Each row is a point on a landscape with many valleys, with its height.
A ball rolls from a point to the lowest of its 2 nearest points, and stops where none of them is lower. Distance is the straight distance between rows; heights are no part of it.
K_841: [ 67  93  84 108  82  85 108  81  91  88 101  99 120 107  99 104  92 106
  86 127 123 127  73 119  96 106  87  84  83  74 127 127 109 106  96 116
 110  74 105  72 103 120  83  94  97 110 100 113  90]  (h 718)
K_958: [107 111 102  78  67 115 107 129  85 116  81  72  61  85 110  98  94  90
 101 108 107 103  74 127  97  69  93 105 104 100  99  84  84 113  86 127
 114 110  92 121  83  77 117 108  90  91 118 136  93]  (h 510)
K_605: [ 94  95 103 111  80 126 119  87 100  97  90 116  69 131 121  93  94  88
  93  77  97  97 155 107 104 101 110 111 126  97  88 110 100  96 101 115
  99 118 111  83  84  75 119 108  97  86 121 121  80]  (h 719)
K_446: [106  91  73 130  88  83 107  91 115  83  90  94 102  93 123  84 108 111
 102 110 120 126  99 104  82  81 109 118  84  60 152 128  97 109  92  85
 121  91 104 118 109  75 117  95  94  94 111 127 104]  (h 304)
K_962: [107  80 117  86  98  94  93 109  80  96 108 106 109  79  99 116  99 119
  99 109  91 102  84  91  99 110 109  66  94 126 120 139  86  92  85  82
 107 102  69 127  78  87 118  87  86 113  83  86  82]  (h 887)
K_37: [146  85 110  73  61 117  78 114 120  84  72 119  82 113  98 117  85 102
  82  85 128  87 103 110 124 102 102  74  97 106  95 128 100  94 121  96
 106 101  92  79  87  85  91 132  99 119  47  59 108]  (h 902)
K_379: [ 90  93  84 108  92  89  78 102 108 106 100 103  93 114 127  99 121 100
  44  95 106 121  80  94  84  81 114  89  99  84 119  75 128 110  84  95
 111  72  87  93 103 152 105  74 136 101  98 139 104]  (h 288)
K_339: [ 99  59  89  72 121 134  94 109  79 101  95 115  75 113  93  94  83  91
 115  92  97 103 140 117 120 106 105  62  92 114  79 100  79 108  98 115
  69 117  98 112 107  88  96 126  95 114  90  86  86]  (h 693)
K_204: [ 73  70 105 127  92  47 121 104 105 117  85  86  93 105  97  90 107  97
  99  88 115 123 111 105 113  86  95  93 105  99  82 109  81 107  80  84
 114 112  62  92 124 128  74  90  95 115  98  70 103]  (h 626)
K_484: [ 73  78 111 102 118  98  90 117 102 123 101  73 105  64  89 111 103  95
 136 105 107 109 102 127 102 105  70  89 104  98  92  43  86  95  89 129
  91  93 113 107 127 111  89 112  90 138 111  96  87]  (h 98)
K_396: [110  92  68 120 146 100  90  99  81  90 136  86  96 116  93  84  88  69
 134  94  87 125 126  71  99 114  79  94  77 107 108 105 116 107 108  80
  71  92  82 110  95  93 107 110  86 136  91  56 117]  (h 648)
K_266: [121  71 105  92  81  98  89 100 101  98  93 100 121 117  98 110  85  91
  54  88  90  83  92  94 109  82  87  66 110 106 102  70 111 101 123 114
  92  91 110  63 105 134 127 111 133 103  90 126  82]  (h 784)
K_343: [112 113 122 129  65 107  99 104 151 127  76  69 110  93 106  94 117  93
 104 103  80  71 115  93 109  83 112 102 123  76 116 122 109  90  80 105
 114 136 114 119 107  73  83  96  80  90  97 110  95]  (h 358)
K_744: [107 102 127  78  95 107  47  83 115 100  68 119 117 115 100 124  92  95
  79  83 111  58 105 124  73  95 103  76 105 100 119 122 108  76 105  93
 107 108 112  71  96 128 128 123 140 117 110 105  90]  (h 747)
K_543: [ 85  91 128  89 125 111 133 102  80  64  95  97  93 113  99  79 104 103
 126  97 107 107 117  85 132 118 104 139  93 111  98 115  79 110 106  83
  90  86 119 123  78  85 122  96  92  52 134  90 103]  (h 643)
K_791: [ 93 103  88  89 102  76 109 119  83 101 126 108 104 130  89  91  88  87
  88 101 107 117  94  80 103 135 106 105  94 122  69  90 104 124  99  96
  97 108  69  85 106 140  86  99 112 129  93  80 111]  (h 334)
K_846: [ 93 143  90  95 113 120 138  86  47 101 109 128  76 119 101 102 126  79
  97  70  75  95  99 116  81 112 125 101  81 102  82 117 114  76  88 106
  89  76  85 105  58  87 100 103  97  85 111  95 115]  (h 486)
K_706: [ 59  66 111 110 109 114 118  81  68  80  86 116  95  88  91 103 106 116
 126 120  97  94 126  79 134 116 107 101  83 113 104 101  90 107  74  80
  93 112  89 128 126  67 104 108 114  83 121  75 114]  (h 664)
K_198: [115 131 101 102 125 108 108 108 133  82  96  91  98  93 116 108 107 115
 112  97 100 116  98 131  75  96 111 149  99  77 114 117 112 109  97  65
 135  95 107 135  88  86 118  70  95  79 119 138 121]  (h 220)
K_660: [117 107 116 115 121 114  75  75  93  86 103 126  87 134  98 102 106  93
  80  91  76  72 141  69 115 134 113 102 110  99  79 127 113  80 110  72
  61 106 108  80 109  98  90  89 117 101  83  76  97]  (h 596)
K_376: [131 123  95 101 120 137  98 119  91  56 123 102 104 121 131  99  76  95
  91 113 102 108 110 106  98  76  79 113 110  85  91 132  87  93 109  70
  69  63 130 127  49 122  92  93  87  82 104 126 100]  (h 362)
K_658: [ 81 108  96 124 136  89 119  93 107  84 107 113  99  86 103 112 105 109
 138  71  96 116 125 125  69 108 113 140  95 114  81  84 109 103 124  82
  96 105 105 127  76  99 132 113 107  78 156  99 110]  (h 410)
K_943: [110  71 118 102  71  89  94 117  87  75  89 100 112  99 111 125  95  99
  93 113 115 119  86 111 112 101  91  49  82 101 110 106 103  87 115  76
 103  92  79 116  78 108 109 114 105 104  90  89 101]  (h 892)
K_435: [121  99  89  95 129  75  80  77 107  99 101 138 120  90  75 112  81 136
  85  89  74  76  90  86  98  99  99 106 123 136  98 102  88 101 118  82
  79 113 115  74 118 105 111  97  96 100  74  86  82]  (h 484)
K_202: [ 89  70  97 122  72  35  94  88 129  95  97 111 144  65  89  99  96 112
 104  99 121  87 103  72 100  96 107 110 108 148  88  92  98 102 112  88
 108 126  83 107 113 110 118 121  96 113  99  78 100]  (h 585)
K_657: [102 145 101  67 123 139  71  89 118 104  99  99  85 133 103 109  90 102
  70 110 100  95 109 123  91 106  96 114 117  77  99 124  92 108  99 109
  97  75 129  65 100 115  91  92 114  99 103 122 105]  (h 774)
K_121: [ 90  88 127  97  79  89 104 118  82 108 113 112 104  95  94 102 109 106
  79  97 122 102  96 101 112 125 123  80 107 127  62  97 102 106 115 106
 102 103  61  93  92 122  85 106 104 106 105  75  95]  (h 364)
K_840: [ 78 132 104  84 100 117 103  77  99 145  87  91  89  97  80 101 149 102
 103  89  78  76  90 117  75  94 128  95  90  79 110 136 112 107  84 110
 123 107  60 111 109  80  80  86 123  60  91  99 107]  (h 861)
K_932: [ 84 105  84 125  88  98  94  98 110  66 119 126 115 120  96  87 105  76
  92  96 113  91 133  41 103  99 108 120 109 112  87 102 109  84  93  80
  75 123  98 126  94 117  83 108  95 100 105  87  99]  (h 617)
K_90: [116 119  91 105  77  54  80  97 119 127 118  82  98  68 106  76  95  66
 128  89 110 115  61 112  80  60  87  98  94 105 136 116  95  83 116 102
 134  92  83 116 100  80  95  99  59 107  69  87  83]  (h 144)
K_745: [110  88  99  74  91 120 124 127  94 113  74  88  60  86 101  77  72 102
 126  96  94 108  95 151 103 109  98  95  99 111  89  82  89 111  70 133
 108 133 107 100  86  79 104 116  80 121 110 119 105]  (h 526)
K_991: [108 105  54 119  89  74 138 104 106  88  76 106  61  95 111  87  99 122
  97  98 113 150  93 109  92  90  98 110 105  76 113  98 101  90  78 119
  92 104 122  91  93  83  84  90  75 133  96  91 102]  (h 349)
K_574: [112 107  73  90  99 140 106  93 109 139  97 108  72 124 119 103  92  94
  84  71  94  93 138 117  90  84 100  95 123  93  88  97  95 110  98 149
  91  98 121  58 109  67 121  97 103  88 110 125  85]  (h 738)
K_853: [ 99 117 125 112 111 112 109  90 111 102 113  94 135 105 101 108  74 106
 114  96  88  83 125 110  98 124 108 127 118 100  78 103 107 131 116  93
 106 111 110 100  90 100 123  89 102  74 127 125  94]  (h 366)
K_112: [ 77  77 124 103  78  40 108  73 115 111 100 104 115  83  95  83  82  79
  91 104 119  82 123  80 109 108 102 109 108 146  76 107  86 107 119 122
 101 140  85  67 129  99 120 119  99 117 106  69  82]  (h 555)
K_836: [128  96  58  93  90 122  95  91 132 112  85 106  97 125 105 105  74  93
  67  76  93  90  98  98  84  78 100  97 120  98 103  81 116 106 121 137
 105 106 131  63  97 105 134 119 120 100 107 148  93]  (h 763)
K_393: [107 108 100 115 147 114  85 103 135 104  99  84  84 118 108  95  85  88
 136  60 111 114 140 113  87 116  99 138 104  87  82  78 110 128 128  91
 112 121 103  85 112  82 127 121  92 110 138 102 122]  (h 450)
K_410: [118 101 131 121  97 121  95 116 125 133  76  87  82  76  98 113 147 124
  90  81  75  80 122  94 113  86 114  99 131  83  98  75 112  88  96 102
 102 121 108  92 106  71  84 102  91  89  85 105  85]  (h 303)
K_71: [ 84  96 101 127 127  96 100 112  75  77 122 101  91  70 129 103 135 100
  92 102  92 126  95  75 108  88 104 113  93 107  99  61 102  66  95 100
  84  83 108 104  75  93 124  97  99  94 129 125  75]  (h 207)
K_673: [107  69 114 104  66  82 130 106 113 115  63  78  81 112  97  95  98 112
  78 100 101 104  83 109 115  93 102  79 119 106  94 103  92 120  78  96
 114 120  79  93 111 114  71  83  95 109  74  88 104]  (h 612)
K_32: [ 91 108  79 109  93  58  95  99 101 109  95  87 112  83  91  92 110  84
 116 100 107 112  90  97  80  86  92 101  89  87 120  88 115  79 102 122
 117 115 114  96 113  84  99 116  94 121 100  77 115]  (h 153)
K_324: [ 68 107 127  96  99 116  77 123 106 104 113  77 113  82 102 113  84  91
 124 137 136 104  94 127 107 101  75  91  99  87 109  75  99  86  81 121
 108 104 112 104 112 108  93 119 106 118 125 110  99]  (h 123)
K_180: [ 83  94 103  90 111 115  77 102  92 113 124  76  93 109 112 104  72  56
 124  96 119  85  99 113  97  92  91  42  88 104 105 133  83 110 100  88
  95  76  59  94 120 110  99 112  94 118  88  84  79]  (h 680)
K_200: [103  86 103  84 122 115  76 119 117 128  96  91  87  77 113  96 108 103
 126  88 101  93 117 130  97  81  80 105 111  82 107  48  87  69  80 131
  93  99 149 106 115  69 112 104  80 116 112 107  84]  (h 59)
K_293: [ 90 110  96  83 110 140 132 102  40  95 108 130  86 119  89 105  80 111
  93 100  70  97 109 103  95 113  98  96  92 111  75 112 105  93  98 100
  73  87 102 106  68  97  79  89 108  81 102 117  98]  (h 470)
K_363: [ 66  83 116  84 101 115  80  90  97  78  86 116 106 106 101 136  82 112
 112 112 112 105 128 118  96 127  94  88  99  87 106 115 113  92  76  90
  97  85 116 106  90 105 119 100 135 126 126 100 103]  (h 730)
K_109: [135 100 105  81 107 125  85 137 122 114  88  91  75  85 103 110 109 114
 111  90 109 129  98 136 111  67  88 104 106  66 103  70  92  97  94 109
 102  90 124 119  95  81  86 102  76 108  97 111 106]  (h 100)
K_575: [ 94 130 115 112  85  64  83 114 112 113 118  64 126  85 114  85  93  62
 128 128 130 122  66 106  87  61  67  99 105  86 127 109 110  90 120 103
 115  82  91  98 126 116  60  92  73 117  91  93  88]  (h 181)
K_499: [126 107  97  84 136 111 102 100  92  86 123 121  81 111 125  82 100 125
  56 100  69 112  77  90 113  93 110 100 109  99 106  95  81  95  81  90
  95  94 105  99  70 116 133  74 102  93  93 149  69]  (h 421)
K_649: [ 80 106  79  94 104 106  69  96 104 111 153  79 108 104  99  87  94  64
 106 137 126 106  66 110  95  90  74  72  81  66 144 125  96  88  91 117
  96  56 100  97 112 103  58  88  83 121  67 100  79]  (h 702)
K_115: [ 87  89 117 117 105 108 104 107 103  60  94 102 102 119 106  97 103 103
 105 103 118 103 124  68 138 108 107 122 107 115  84  96 109 109 121  75
  89 101 102 108  88 107  97 112 102  82 129  88 100]  (h 632)
K_197: [101  84 106  98  54  77 153 101 101 108  75  73  98 109 102  84  70 111
 108 110 105 119  90 131 105 119  97 106 100 112  64 121  93 140  96  92
 109 130  77  92  91 120  79  96  99 103  88  90 114]  (h 593)
K_215: [ 91  80  95 119  84  73 114  77 108  93  76 118  93 111  97 101 103 126
 101 102  93 105 115  93 111 105 113 109 109  92  94 130  83 122  95  75
 107 111  90  90 128  73 109  89 110  81  99  89 102]  (h 644)
K_255: [110  92  75 112  71  81 111  95 100 106  83 109 109  86  90  95  95  84
  73  83  92  78  97  92  91  80 101  97 102 113 110  67 121  59  98 111
  89 112 113  88  94 116  93 126  99 112  81  88 100]  (h 213)
K_295: [ 94 132 113  88 133 113 113  79 102 131 133  90 111 123  97  81  79  98
 108 109  53  77  99 105  90 121 111 106 106 103  86 121  90 123  93  99
 104 110 119 107  97  82 128  70 105  85 115 138  99]  (h 312)
K_191: [ 83  97 130  75  87 134  71  84  93  79  65 105 105 117 115 137  85  78
  89 115 135  76 117 122  98 100  96  66  78  86 126 128 116  78  84  99
 118 104 105  83  96 110 119 125 144 117 119 103 105]  (h 737)
K_762: [ 78 102  99  99 125  97 105  91  87  69 110 103 135 101  95 103  60 106
 119  78  93  99 125 110  83 118  85 123 102 116  78  83 110 104 110  91
  86  96 126 120  81 128 126 117 126  87 143 116  89]  (h 394)
K_630: [125  94 137  90 110 113  93 115  84 108  81  84  80  90  94 103 131 117
  98 107  79  75  94  93 139 103 107  88  95  90 107  86 104  84 102 107
 102 117 111  87  83  73 106 110 110 104  83  90  96]  (h 258)
K_262: [108 119  83 114  98 110  95 123 102  77  95  95  87 125 117 100 115  96
  67  99 122 142  75  85  84  79 116 129  90  81 107  68 118 109  92  72
 104  66  76 124  90 151  87  81 119  93 110 144 115]  (h 308)
K_805: [ 97 147 116  77 130 131 117 102  84 126 116  87 118 109  71  92 101  90
 110 137  52  68  69 112 107 126  96 111  89  99  96  97  90 107  97 111
  99 112 115  98 106  92  86  88 105  83  86 123 114]  (h 239)
K_883: [150  74 111  95  67 115 109 125  92  78  66  95  95 112  97 121  95 109
  88 102 117 116  84 124 122  97  97  72 102  91 106 111 128  86 115  85
 101  90 101 105  75 107  81 110  76 110  59  65 113]  (h 896)
K_140: [118 128  76 103 103  99  86 102 135 104 105 117 103  93 109 113 119 127
  93 104 120 119  96  93  75  96 113 134 101  72 116 139 107 114 109  93
 116  87 102 110 109  79  89  87  90  72  98 108 106]  (h 262)
K_969: [ 99 127 125  70 107 110  78  76 107 115  81 111 109 110  81 108 111  97
  73 102  89  66 100 123  92  91  96  93 117  74 118 109 101  88 105 128
 105  78 120  47 121 122  95 114 131 100  94  99  95]  (h 760)
K_6: [ 98  75  99 102 133  97  88  99 136 118 119  98  96 100  84  85 111 107
 103 100  80  92 102  56 116 128 108  98 108 109 101  57  99 121  81 110
 104 120  91  99 140  88 103  74  97 117  80  84  94]  (h 565)
K_25: [104  95 126  73  97 136 103 136  86  98  80  83  72  89  95  94 138 103
  89 126 111  77  92  81 161 109  94  94  94 110  91  51 101  72  96 116
  90 114 104 110  96  93  76 127 103 105  85  91 110]  (h 217)
K_871: [ 96 110  95 119  71  81 107 107 103  69  80 106 132  81 117 121  81 126
  90 105 111 104  92 116  93 108  87 139 123  96  83  90  98 111 115 100
  97  83 116  85 111 148  99 105 114  86 132 137  73]  (h 801)
K_13: [107 128  81 114 113  95  92 115 100  73  93 114  99  79 127 116 140 113
 102 104 125 131  78 109  67  99 109 152  72  86  98 101 112  83  97  73
 116  73 103 119  69  96 113  92 110  69 134 123 134]  (h 191)
K_648: [127 109 152  67 109  87  87 121 107 108  82  72  82  79  74  74 105  95
 108 109  95  76  77 106 141 102 103 109  87 111 111  76 107  91 118 105
 138 128 112 103  95  81 128 129  91  95  90  90 104]  (h 310)
K_873: [ 87  81  90  96  66  89 110  98 103 117  78 100 115  82 103 120 103  90
  69  81 115  86  98 121  71  94  98  62  98 114  98  77 131  93 104 127
  85  73  96  82  98 128  82 116 112 128  87  80 107]  (h 253)
K_47: [ 83 139 109 105 103 132 108  94  74  87 101 111 139  87  91 125 118 100
  98 102 104  78 106 106  95 103  83 118  99  95  93 107 122  77 103  93
  88  74 137 103  76  93  84  97 118  68 117 106 114]  (h 823)
K_39: [108 107  71  99  87 112 126  90  53  90 105 116 100  94  68  87  69 104
 102 119  81  92 103 101  97 115  74 108 104 126  67 104  89  94 117 117
  53 100 134  95  81  90  82 107  88  84  79 101  97]  (h 446)
K_386: [ 95 111  97 120  82 112 101  94 115  93  80 109 166  87  92 134  84 116
 114  92 102  75 105  96  85  97  90 120 118  89  96 110 127  91 120 100
  79  84 123 106 105 112  72 112 116  74 104  99  97]  (h 817)
K_604: [ 99  88  48 123  83 108 153 105 105  92  80 114  75  98  95 107  91 109
 106  94 124 134 106  99  99  84  79 117  94  97  81  74  97 118  95 132
  86 104 113  82 107  70  82  99  86 100 109 107 114]  (h 369)
K_192: [ 95  85  78  98  84  60  92  92 116 134 101  83  75  78  82  66 115  64
 126  88  99 115  84 113  88  84  97 100  95 101 145  98 115  83  84 127
 136 100  70 110  96  97 105 104  82 151  79  81  99]  (h 95)
K_678: [ 84  67 110  92  74  61 116  64  80  93  99 131 134  93  87  95  61 101
  90 101  94  62 121  72 108 118  92  94  99 169  78 100  89  86 117 109
  65 137  94  76 101 108 112 111 101 112 101  89  80]  (h 520)
K_901: [ 78  90  89 107  79 111 142  99  67 100 118 106 114  76  89 104  73 109
 119 103  95  93 111 103 109  89  86  98 105 126  71 102  76 103 106 120
  75 115 110 115  96  95  93 112  83  84 113  89  78]  (h 420)
K_858: [ 70  97  96 122  84  73  70 106 127  82 100 128 132  81 104 120 116 112
  77  92 115  88 119  60  81 102 123 113 107 130  82  79 110  86  99  81
  90 107  89 119 106 130  92 110 104  99 121  99  96]  (h 602)
K_688: [144 106 114  74  89 122  74 136 108  99  89  89  70 100 100  96 112 102
  86 118 126 101  61 104 126  70  79 112 117  92 100  70  74  86 112 110
 108  94 111 109  83 109  76 104  78  99  71 118  95]  (h 136)
K_2: [ 56 108  81  96 112  74  78  95  90  94 131  99 122  95 106  79  91  84
 105 135 137 134  63  98 100 102  71  81  65  67 151 123 108  93  92 101
 123  49 103  89 116 105  85  95 106 116  99  89 105]  (h 711)
K_287: [ 96  93 109  91 147 104 100 105 118  68 100 104  91 110  94  91  99  99
 128  71 108  90 129 116  89 122 115 131  87 103  86  83 129 109 136  74
 114 115 117 103  84  86 135 118 111 100 138  78 125]  (h 426)
K_606: [112  93  79  92 120  82  92  93  98 129 127 100 111  87  74  96 141 109
 108  92  90 104  74  69  88 118 100  83  87  89 122  61 129 105 111 107
 106  56  89  90 106 117  83  71  92 113  63  56 122]  (h 259)
K_905: [ 94 113 143  95 114  91  87  95 129 114  89  65  99 126  81  95  84 107
 112 108  98  86 106 110 126 117 105 109 121  74  87 116  65 121 100  95
 107 143  97  90 143 117  90 104  87  85  95  95  90]  (h 251)
K_578: [123  87 134  59  72 100  77 109  88 100 100 110 104 104 113 118  91  89
  99  91 116  87  56 108  90 101 110  68  95 129  93 127  79 128 137 100
 120  93  58 104  71 127 128  99  98  77  87 108  97]  (h 423)
K_59: [108  97 131  75  65  97  79 138 122 111  95  84  86  81 110  95 130  99
  78 142 133  86  71  85 144 101  85 100 116 105  85  64  95  91  91 117
 121 101 106  98 103 115  73 105 101 110  78  96 102]  (h 177)
K_989: [121 123 120  71 119  72  90 111 106  91  95  99  83 101  98  75 102 111
  95 105  92  94  67  94 115  99 104 136  99 126 111  89  70 104 112  96
 132 140 107 116  88  80 145 107  99  92 101 121  97]  (h 357)
K_939: [ 75 104 127  98  93  86 102 115  83 108 116  50 120  90  94  96  70  63
 129 128 133 110  65 134 119  80  72  90 108  98 101  86  72  99 104 111
 115  90  99  95 125 122  88 104  74 109  93 103  82]  (h 152)
K_904: [127  88 100  85  69 120 139 109  89 106  64  70  70 131  90  75  57  87
 126 107  82 112  88 132 111 107  94  99 108  84  87 111  84 137  94 107
 108 132 101 105  93 101  96 117 104 105  95 119 113]  (h 558)
K_613: [ 84 130 130 110 109 103 108 103 103 110 104  68 130  96  73 103  97 101
 137 136  83  82  89 102 111 120 105 116 113  93  98 104  79 115  86  82
 104 137 108 131 119  97  79  94  96  87 101 105 106]  (h 168)
K_799: [113  96  84  91  66  97 100 120 101 110  98  84  94  80 107 107  97  84
 108  82 113  95  85 116  92  44 115  83  99 103 101 126  73 124  97 110
 102 110  69 137 109  85 104 118  96  82  83 123  91]  (h 485)
K_896: [ 75 124 111 103 128 102  72  89 111 115 125 108 111  98 107 103 131  76
 105  77 118 104 106 111  70  69 112 107 111  99  83 106  90 110 100  86
 100  78  61 108 146 126  73  98 114  78 102  88 100]  (h 840)
K_769: [136 121  77  82 109 108 102 103 102  95 112 107  84  96 104  97 104 123
  83  98  76  97  55  73  99  94 116 121  95 110 121 110  87 105  95  92
 114 104 106 114  73  82 147  80  95  73  92 134  94]  (h 393)
K_80: [122  94  81 124 139  97 108  97 107 114 139  68  92 112  85  75  84 104
 153  97  72 120 104  75 122 106  86 103  93  85 114  85  98 109  99  88
  93  98 102 111 131  80  95  91  74 133  90  59 129]  (h 629)
K_821: [116 145  69  97 103 117 114  78  74 102 104 123  65 123 109  80 122  63
 103  80  70  86 117  91  77 108 111  92  78  88  89 139 117  94 107 115
 102 108  90  94  78  62 100 109  94  88  90  77 110]  (h 509)
K_182: [123  81 114  88 119  98  94 104  84  77 126 114 107 101  85  99  85 108
  92 100  84  88  95  76 117 109  92  93  97 123  94 100  88  92 128  90
  79 102 118  87  95  96 113 102  86 112  90  81  82]  (h 456)
K_997: [108  96  99  72  72  73  97 110  98 108  99 114 100  86  82 122 109 101
  90  84 122  90  69  99  83  79 106  77  85 117 102 124  80 118 114 108
 117 112  63 106 110  99 116 111 107  64  80  89 105]  (h 452)
K_835: [103  76  85 120 151 114 100  87 101 106 119  81 103 111  93  78  99 106
 118 117  65  90 116  57 130 116  97  99  91  96 109  56  90 103  86  86
  76 126 127  92 135  66 107  88  97 121  96  93 105]  (h 598)
K_588: [104 126  82 124 113 105 119  65  76  99 116 112  75 142 102  70 109  63
  96  81  56  83 143  67  91 117 110  98 109  97  74 135 101  98 102  89
  71 104  92  77 104  92 101  97 117  86  91  86 107]  (h 553)
K_831: [111  94  99  92 101  77  91  82  78 104 126 141 115  90  85  75  77  88
  95 103  79  59 109  65  96 138 111  93  90 158  98 107  90  74 124 113
  72 123  92  91  98 103 127 119  84 130  79  74  84]  (h 489)
K_125: [121 101  88 106 120 130  83 119 122  81  77  86  92 134 121 101 113 109
  85  93 105 124 110  90  95  87 116 105  97  72 116  78 111 103  73  49
 104  89 100 141  96 156  94  86 131 100 120 134 129]  (h 327)
K_627: [103 103 102 110 121  96  88  64 117 102  77 131  91 132 103 104 102 129
  83  96  85 100 131 106 103 128 112  93 112  80 107 144  99 101 103  79
  94 103 105  61 122  90  91  82 119  99  91  83  95]  (h 623)
K_222: [115  94  94  84 151 111  88 100  79  83 121 121  92 102 105 101  87 133
  78 119  79 110  81  81 122 125  98  97  95 124 108  78  91  91  96  84
  86  91 116  97  69  91 126  73  81 123  99 101  89]  (h 438)
K_365: [124  96  86 117 122 137  82 118 114  63  98 108 104 124 116 124  85 110
  93  86 110 129 129 106  91  78  99 120 103  73  99  84 111  96 106  64
  88  78 124 125  75 130 103  89 101  92 129 129 114]  (h 345)
K_584: [ 91  92  84 106 141 114  83 115  99  98 142  91 104 122 107  99  91  66
 125  86 120 109 134  95  95 101  92  76  82 106  77 105  93 111 115  81
  78  82  80  87 126 102  99 113 111 111  93  69  99]  (h 663)
K_467: [117 109 156 115  62  95 100 112 119 105  84  58 109 116 100  87  85  85
 106 107 108  74 116 102 138  94  97  97 127  84  96 112  91  93 100  98
 111 127 105  85 114 102  87 113  91  94  92 105  85]  (h 328)
K_856: [ 81 128 100  87 107 110  79  84 103 130 102 109 104 110  78  93 125  96
 101  65  95  98 105 108  50  98 132  89  92 105  84 136 102 111  94  94
 110 111  61 116 113 127  69  90 107  80  94  85 105]  (h 850)
K_965: [ 84  94  55 123  75  84 123  86 111  93  75  88  78 107  94  76  94 106
  89 107 103 136  90 109  76  82 104 105  87  65 157 108 117  91  67 113
 112  98 113 109  84  98  93 103  88 128 105 123 100]  (h 331)
K_549: [ 73 137 106  99 118 108  72  86 112 109 131 101 137  98 118 114 117  57
 116  88 112 105 103 144  54  74  94  99  86  85 114 123 113  88 119  95
 110  70  86 106 123 119  81  93 117 108 111  97 108]  (h 833)
K_518: [ 73 110 106  89  86 107 104  89 110 145  95  84  83  95  92  93 131 112
  96 131  94  90  72 101  98 113 118  96  98  77 122 120  94 116  66 113
 131  95  81 126 125  84  77  76 101  79  75 107 106]  (h 871)
K_327: [ 85  90  82  87 121 113  52  90 102  97 136  69 112  96 116  91  90  56
 127 102 116 102  84 127  82  61  82  49  71  72 140 127  91  86 107  96
 101  59  87 112 121 103 105  95 102 119  85  99  97]  (h 692)
K_717: [ 91  89  66 129  73  89 143  99 101  81  95 114 107  83 112 104  83 112
  90 106  97 117 114  74 105  78  88 112 122 102  80 101  79 101  99 125
  85 107 121  94 113  81  93  93  88  79 107 109  78]  (h 395)
K_77: [ 95  95  75 131  87  74 110  89 100 109 113 102 100  85 119  95 119 113
  61  83  80 110  89  61  82  93 120 104 105 106 108  66 124 102  84 120
  92  95  85  85  99 124 121  79 105 106 103 122  83]  (h 256)
K_426: [ 57  88 114 114  75 104 112  81  93  63  80  97 135 124 107 114  78  83
  95 130 122 117 111 109 100 120  89  79  93  67 133 131 123 102  76  83
  98  86 107  94  92 106 103  97 125 116 124 106  96]  (h 724)
K_441: [104  69 115 117  81 103  98  98 105  82  82  99 118 102 121 129  81 129
  76 104  99  97 102 106 119 122  92  98 118  98 110  86 109 115 101  92
  96  93 112  78 101 128 138  91 135  93 122 139  85]  (h 795)
K_848: [100 104 118  76  90 105  87  90 113 118 103 102  92  95  97 109 108 110
 105 138  95  88  71  99 105 139 116  94  96 110 123 131  97 115  76  87
 136 113  81 122  90  81 108  85 104 107  86 106 116]  (h 880)
K_713: [ 71 129 113  98 114 109  88  93 100 103 122 101 126  90 105 133 130  90
 118 104 109  84 110 121  77  91 105 107  85  90 111 114 133  67 104 107
 108  85 110  95  92  77  96 101 100 104 115  97 110]  (h 828)
K_405: [ 93  62 118 116 115 133 130  91  66  91 103  88  86  95 105  96 105 111
 133 106  77 109 127  97 125 121 106 104  94 111  90 111  95 122  83  81
  86 100  91 130  98  70 123  76  90  64 138 107 109]  (h 655)
K_48: [104  98  93 124 108  70 107 108 102 124 132  93 102 114  81  87 108  92
 109  91  95 128  95  77  83 109 106 104  95 110  85  75 126 119 109  95
 111  86  67 102 104 126  74  75  84 125  84  72 119]  (h 298)
K_488: [ 95 125  90  84 103  88 100  87  83 128 134 132 113  81  78 100 110 117
  80 101  82 103  81  94  72 118  98 102 108 117  93  98  86  94 112 139
  90  74  83  85 109 106  79  86  85 106  84  72 108]  (h 254)
K_207: [103  73  96 101  93 119 103  99  92  95  88 112  79 110 114 114  78 106
 120  66 105 105 150 123 100  74  94  75 104  94  84 122  94 112 113 108
  83  99  97 101  93  82 117 113  95  89 115 101  86]  (h 706)
K_947: [104 116  84 124  93  88 127 109  62 104 121 100 102  68 107 100 118  96
  79  96  78 123  86  80  91 107 101 108 102 105  85  59 105  92  96 128
  85  71  92  82  72 112 103  82  92  92 112 110 104]  (h 226)
K_703: [ 86  55  95  94  90 140 115 108  91  97  73 118  56 101 105  97  94 122
 111 110  89  99 142  95 142 101 115  78  96 101  94  80  93 103  66  90
  90 132  99 118 108  74  94 104 108 115 111  95 111]  (h 679)
K_867: [114  98  64 118  69  82 132  98 126  95  65 103 144  91  99 117  82 135
  95  93 102 110  95 116  81  97  80 134 119  91  88  97 115 109 124 107
  97  92 136  84 115 124  80 111 104  85 113 111 112]  (h 808)
K_193: [124  96 103  92 128  74  89  78 116 130 109 100 109  94  82  86 111 133
  85 100  68  74  91  60 110 101  95 103 113 108 108  85  79  93  88 104
  86 111 123  79 142  90  83  67  85 103  69  83  80]  (h 525)
K_312: [129  74 109  89  53 104  99 110  89 105 107 116 101  94 105 112  87 117
  71  96 109  92  81  90 107 114 110  68 107 139  72 124  97 136 118 112
 110  89  62  90  74  96 103  80  90  90  77 105  79]  (h 396)
K_42: [ 91 128  79 119 115  91  95 100 106  64  99 117 105  83 127  99 142  84
 101 105 117  99 101  60  91  92 113 148  76 111  92  70 113  77  92  81
  99 105 115 129  76  78 105  98 120  76 126 105 134]  (h 163)
K_502: [100 126  94 108 109  79 100 125  82  80 100 101  89  62 106 101 142 101
 100 111 110 113  85  73 105  87 104 134  92 107  98  55 101  63 102 101
 104 112 116 107  66  84  83 122  86  91 114 102 110]  (h 189)
K_491: [ 73  60 103 113  78  40 125  77  90  99  76 106  81  88  85 106 111 121
 110  91 104 101 115 103 107  99 104  82  85  98  99 121  84 110  87  73
 128 119  69  99 118  84  97 110  99  96  97  59 126]  (h 640)
K_444: [115  92  88  85 112  94 116  84  69 113 120 119 103  82  74 110 135 125
  81  94  56  99  57  93  84 117 103  62  78 114 112  84  98  94  96 122
  95  68  92  78  94  93  95  72  89 114  59  80 109]  (h 216)

Where does a ball stop that starts at each point below?
K_376 => K_42
K_627 => K_42
K_840 => K_200
K_204 => K_444
K_191 => K_200
K_604 => K_42
K_574 => K_200
